A landscape with many valleys, sampled at points; each row gives a point and its height.
From any point a ball takes the steepest step (drop divided by distance) to one of its 2 nearest points. It stops when none of these is lower. Distance is the straight distance between rows; heights are no part of it.
bos h=212:  -1 -17  12 -14  -4  -2   1   3   1 -11  -1   2   7  15  -6   9  -6  24  -2   7   1
lavod h=793:  -7  11  10  12  -3   2 -10 -31   5  -8 -10 -11   5   5   4   6  12  -2  -1   6  11
Folav h=314:  13  -1  17  -6  11  -9  -5  -3   5   2  20  -2  17  -1  -5  10   5 -13  -2 -10  -4
sipif h=439: -6 -9  3 -2  6 -1 -9 -8  6  1  8 -5 -1 -5 17 -3 -6 -5  2  3  3
pul h=97: -14  -7   7 -21   2   1  10   7  -4   8  20  17   9   4  -7  14  -3  12 -13 -13   1
rin h=603:  -5  33  13  -3  10   9   7  -9  -3  14   3  -1   5  -3  -4  23  17 -24   1 -18  -9
narim h=315:  19  -3 -19  -2  -6 -11 -12  11  -6  18 -30   1 -30 -12  11   5 -21  14  19  18  10
pazog h=202:  -1 -13   9 -13  14   2   1   6   8   6  16  -6   4  -1  -9  13  -9  -2  -7 -13  -3
fogig h=684: -21  17 -10  -8   5  -2  -5 -15  -9   7  -1  -1  -2   8  14  -8  -2   6 -17 -19   4
goru h=788:  -6  -1  10 -10   8 -14 -16 -20   6  -1   6  -4   4   9  12  25  13  -3  -7  -8  15
geto h=616:  18   4 -24  23  -6   1  -5  29 -13   3 -14   1  -8 -16   1 -12  -8 -16  -1  16  -3
zumur h=311:  23 -12  -3   8  -4  -3  -2   8   9  -3 -18  -6 -22  -6   5  -8  -9  10  10  23   6
kefe h=508:  -5   4 -10   0  17  15  -6  -9   8   7  10  -2   3  -5  16 -14  -1 -12  -4  -3  -6
losu h=388: -27  -2  -1  -4   1   8   6  -2   9   1  11   3   7  -9   6  -2   2 -11   1 -17  -8
von h=741:  -2  -5  14  -3 -11 -10   3 -19   4 -11  -4  -3  10   3 -19   5   6   1  -3   0  10
Poz h=694:   7   2 -28  15  -3  -4  -8  18 -18  -5  -5   8  -3   3   0 -15 -16 -10  -8   5  -4
zabe h=690: -18  18  -4  -9  -9  -5   1 -27   0  -3  -4   7   9  20  -6 -11  -2  21  -3 -12   7
Zata h=673:   7 -19  12 -16  -8 -13 -17   6  -2  -3  15   1  10   1  -1  11  -3   5   2  -3  -2
Mukug h=502:  28   1  -6  26 -16  -3  -7  25  -8 -11 -23   1  -4  -5  -3 -18 -11  -8  -3  24   3
pifet h=499: -20  19   1  -4  -3   8  12 -18  -7  16   5 -11   6  -5 -13  -7  11  -9   4 -16  -6
dazuk h=748: -16  16   0  -7   9  -7 -16 -24   1   4  -3  -2   3  13   9  11   7   4  -8 -11  17
tadu h=168:  10  17 -16  32  -7  10  20  17  -9  -3  -2   4  -8  -6 -10 -13  -4  -9 -12   8   0
vafe h=312:  10 -12 -13   0   7  12   1   8   9  11  -4  -4 -19 -22  14 -13 -18  -6   8  17  -4
pir h=286: -13   2 -19  12   0  11  12  15  -4   7  -8   5 -12 -13 -10   4  12   6  15   0 -11
Vufu h=356:   0 -23   8 -13  -7  -5   2  11   3   7   5  -6 -11 -13   3  12 -11  14  10   0   8
Defu h=491:  1  3  3  7  2  6 11 -4  4 -9 12 12  6  0  0  0 17 -5 16  2  1
Veki h=408:   8   1 -26  20  10   7   0  18  -1  14 -12   9 -16  -9  -1   6   3  12  13  19   3
nevad h=596:  -5  -8  -5 -17   7  -4 -13  -3   7   0  22   2  13   6  12   3  11   4  11  -8   0
goz h=447: -19   4   0 -13  -1   6  16   2  -5  10  13  -1   7   0  -6   0  14 -15   4 -20 -18
fadun h=183: -21 -19   0 -25  -4   7   9  21 -12  14  15   6  -3  -6  -4  17  -3   3 -10 -13 -10
riba h=617: -15  31  -8   6  -2  13  -5 -14  -7   8  -2   4  13  -2   0  -9   2  -7  -8  -9   3
zet h=737:   0   4  22 -12   5 -24 -16 -11  -1  -8   0   5  15   9  -1  28  12  -2  -3  -8   8
keluz h=473:  12 -17   5 -12  14   9   7  14   9   6  14  -4  -4 -22  -4  15  -7  -7  12   6 -11
ketaz h=784:  -4   6  10  12 -12  -2   5 -24   1 -16 -22  -4   3  13  -9 -16   1   5  -2   1   6
lofa h=556:  13  -7  19   1   7   5   8  17  11   3  22  -8   6 -19  -4  13   6 -17  14   3 -11
dok h=337: -14  -9 -12   4  -6   7  18   5  -1   3   5   1  -4 -14  -4  -6   3  -5   8  -7 -10
kifa h=218:  14 -12 -16   0  -3  -4   2  15  -1  10 -12   2 -27 -14   6  -7 -20   8  15  19   9
Dig h=580:   5   6  -7  20   4  11   2   0   4   3   8  -2  -8  -7  11 -21   0 -12  -1   8  -4
kepi h=766:  16 -25  -3  -4 -17  -3 -14  -7   7 -13 -25   9 -13   2  13 -13 -18  13  -3  24  -3
Lil h=739: -10  -3 -24   9   5  -2   1  15 -11   0  -2   0 -12   2   6 -16 -20  -1  -7  -3 -10
nuz h=555:  -8  20   0   2   2  17   3 -14   0   8   3   1  13  -1   0  -7  17 -20   6 -11   0
Famef h=891:  12  10  14   0   3 -14   7  19  -4  -7  16   5  19  -1 -18   7   4 -16   9 -17 -19
koz h=604:  10  -8 -18   0  -2   3  -7  25  -6  -2 -12   7 -17   6   5  -1 -17  29  -7  20   8
lik h=452:   2  13  18  -8  13   1  -3  -1   5   0   8  -5   9  -3   2  23  17 -14  -1 -20   3
kup h=289:  -2 -20   5 -18   5  -4  10   9   9   1  10  -3   0   0   9  10 -12   6  -4  -7  10
Buri h=703:   0  -5  20 -11  -2 -21 -11  -4   1 -10   8   2  22  11 -10  16  -3   5   0  -6  -9
Zel h=475:   8 -18 -10 -13   9   9   5  22   8  20   6  -4 -22  -8   9   7 -13  17   6   7   2
Musa h=550:  -5  -5  -1 -11   1  -2   1   2   2  -1  17  12   6  -4  -9   8  10   0  16  -4 -14
dadin h=641:  10  23  -6  20   2   5 -22 -12   2 -13  -9   3   5   2  16 -11  -2 -19 -13   6   5
kesub h=305:  -6  -6   7 -14  -8  -5  -8 -17  10  -9 -15   4   2  27  14  -2  -2  23 -26   8   5
marus h=763:  -2 -20   8   9 -13  -8   3 -12   3 -15 -14  -5   0   3 -10 -14   5   6  -4   8   0
Labib h=702:   2  29  13 -15   7 -20 -11  -7  -5  -3 -10  -4  13   7  -9  29   9 -12   3 -29   0
kun h=649:  10 -10  -9  24   1   5   6  12  -7  11   9 -14 -23  -6   6 -15   2  -8   8   9  -4
vubi h=859:   5   7  16  17  -7  10   1  -4   2   4   4 -16  11 -12   2  -5  15 -12   3   2   9
deg h=338:  -9  12   5  26  -8  14  24  -4  -7  -3   6  -7   1  -3   0  -6   7 -17   8  10  -6
gike h=503:  13 -15  -1  -2  11   1  -8  -3   6   5  10  -6 -12   3   8 -10 -16  -1   2  14   6
Peg h=798:   4 -17  13  19 -13   4  -2  -3  -1 -10  -5  -9   7 -11  -3 -11  11  -5  -2  10  14
lusem h=723:   1 -19 -10  10   0   9  11  12  -3  20   1  -2 -31 -12  -1  -7   9 -22   9   6 -17
vobon h=534:  15  12  -3  18  -3   1 -14  -1   4 -21 -11  -1   9   2   5 -20  -6 -11 -10  22   5
bodon h=493:  11 -13 -15   9   3   5   4  11   4  12   4   9 -12 -13  -4  -3   8   9  10   9   2
vev h=711: -12  29   8 -19   9  -2   3 -10  -2  25   4  -4  -2   5  -3  16  20 -21  -4 -36  -7
biva h=663: -14  31 -11  -1   1   1   0 -31   3  -4  -6  11  15  10   4  -7   5   5   0 -13  10
vafes h=742:   1  17   4  18  12  -1 -13 -22  -3  -6 -14  -7   6   9  14  -7   6  -4  -7  -3  13
diput h=693:  -1  -1 -10   6  -2   1  -1  -8  -2  -5   1   6   7  -3  -3 -12   2  10  -2   4   6
tida h=332:   3   6 -26  17   4   6  15  14  -9  -2 -10   0 -12  -5 -11  -1   0  17  11  10  -7
bal h=546:   7 -15 -21   2  12   1   3  25  -2   8  -4  -2 -10  -3  10  -5 -13  21  -5   6   2
vepe h=409:   5 -24   9 -18  13  -2   7  21   9  14  11   3 -18 -20  -6  12 -15   8   7   0   0
Nusit h=459:  -1  10  -7  12  -7 -10 -12 -12   3 -21 -14  11   8   9   5 -19  -8  -3 -15  13  -5
zozan h=390:  14  -3 -10  17  -5  -4   0   9   1 -13 -26   6  -7  -2  -2 -13  -9   5  -5  24   4
Mavi h=418: -11   3  11  13  -6   4  25  -9  -3  -2  12   2   9  -1 -15   3  13 -11  11  -3  -8
mib h=687:   4 -19   7   6   5  13   6   9   2  -1   4 -22   3  -8 -12   3   2   1  13   0  -7
sopun h=712:  18 -15 -12  -4  -8  -7 -12   2   0  -8 -19  12 -12  14   4 -22 -12  22 -19  21   4
bupa h=757:   2  19  15 -17  11 -21  -9   7  -6  -2   9   0  14   3   1  20  -1 -18  -8 -34  -8
Kuv h=828:   9  17  14  -7   5  -6  -6  11   0   1  14   2  19  -6 -10  14  10 -33   1 -28 -16
dob h=250:  -8  -6  16 -20   0  -4   9 -10   9 -14  -8   2   2  24  -3   1  -1  30 -14   6   0
bote h=637:  -4  -8  16  -3   2   7   9  12  -3   2  13 -14   6  -5 -11  13   5 -13  13  -9 -19
solor h=618:  -5  26  20   0  -1  -7  -1 -23  -3  -6  -6 -14  13  13 -11  13  18  -6   7 -15  11
zul h=576:  -1  24  18   0  -4 -12  11 -12  -5  -6   5  -6  16  11 -20  15   7 -12  12 -15  -5
naz h=718: -11   2   1   1  -3   2   0 -17  -4   0   7   3   9   4 -13   3  -1   0  -4  -8   6
Vab h=587:   3  16 -13   8  14   8 -13  -8   2  -1  -2   5   3   6  10 -15 -12  -8 -13   1  -1
biz h=165: -11  -1   3 -21  -3   2  10  -1  -6  -4   8   2  10  16 -18  12 -11  19  -6  -4   5
takez h=640:  -1 -12  12 -24  -8 -12 -19  -5   7  -6   7  12  15   6  13   5   5  11   4   0   1
sagun h=505:  -6  27  19   2 -12   8  24 -10   0   4  17  -8  12   4 -21  12  19 -18  10 -10  -5
neve h=570:   5 -17  -1  -8  -3  -5 -21  -5   6  -3   4  -3  -7  10  23 -12 -15  14  -7   8  14
ped h=669:   0 -11 -12  -5  -7  -1   0  -3   2  -7  -9   9  -9   2  -1 -13  -7  22  -2  14   5
tega h=259: -10 -21 -10 -15  -1   6   8  24 -11  15  10  13 -12  -2   4  11   4  12   4   0 -11
dozat h=381: -11 -17  -7  -4   5  13   0   4   4   8  11  -3 -11 -16  17  -6 -12  -7   6   6 -11
kotu h=656:  -8  21  12 -15   5 -12  -5 -18   1 -10 -18 -13   8  13  -1  24  20   1   4 -20   8
vulil h=389:   8   1   5   1  -8  -5 -12 -17   9 -14 -21   4  -1  12  12 -14  -9  10 -18  13   0
vilu h=642:  -7 -19  -4  -7   0   0  -4   9  -9  -2  -6   6 -15   7   2   3 -10  33 -14  18   9
zap h=283:   9   0 -16  27  -7   1  10  11  -2  -6 -16   5  -4  -1 -12 -21   1   1  -9   7  10
mekov h=625:  14 -23  10 -20 -13  -8 -11   6  10  -5  -7  -2  -5   7  17  -3  -6  19  -7   7  13
sidil h=255:  -3  15 -11  29 -13  17  20   2 -18   5  -1  -3  -8  -4 -11 -15   6  -4   1   6  -4

Where does a ball stop that starts at each point below?
lavod => pul
von => pazog
zabe => pir
bote => pazog
sopun => pazog
Lil => pazog
dazuk => pir
bupa => tadu

Call two points neighbours if one is among the 2 nearest of the other. Go from one point of each pair to the other, from neighbour to neighbour, staying as low as possible. Name the highest point that can't be avoided.
tadu / pazog => mekov
pazog / pul => Zel
tadu / kifa => zozan
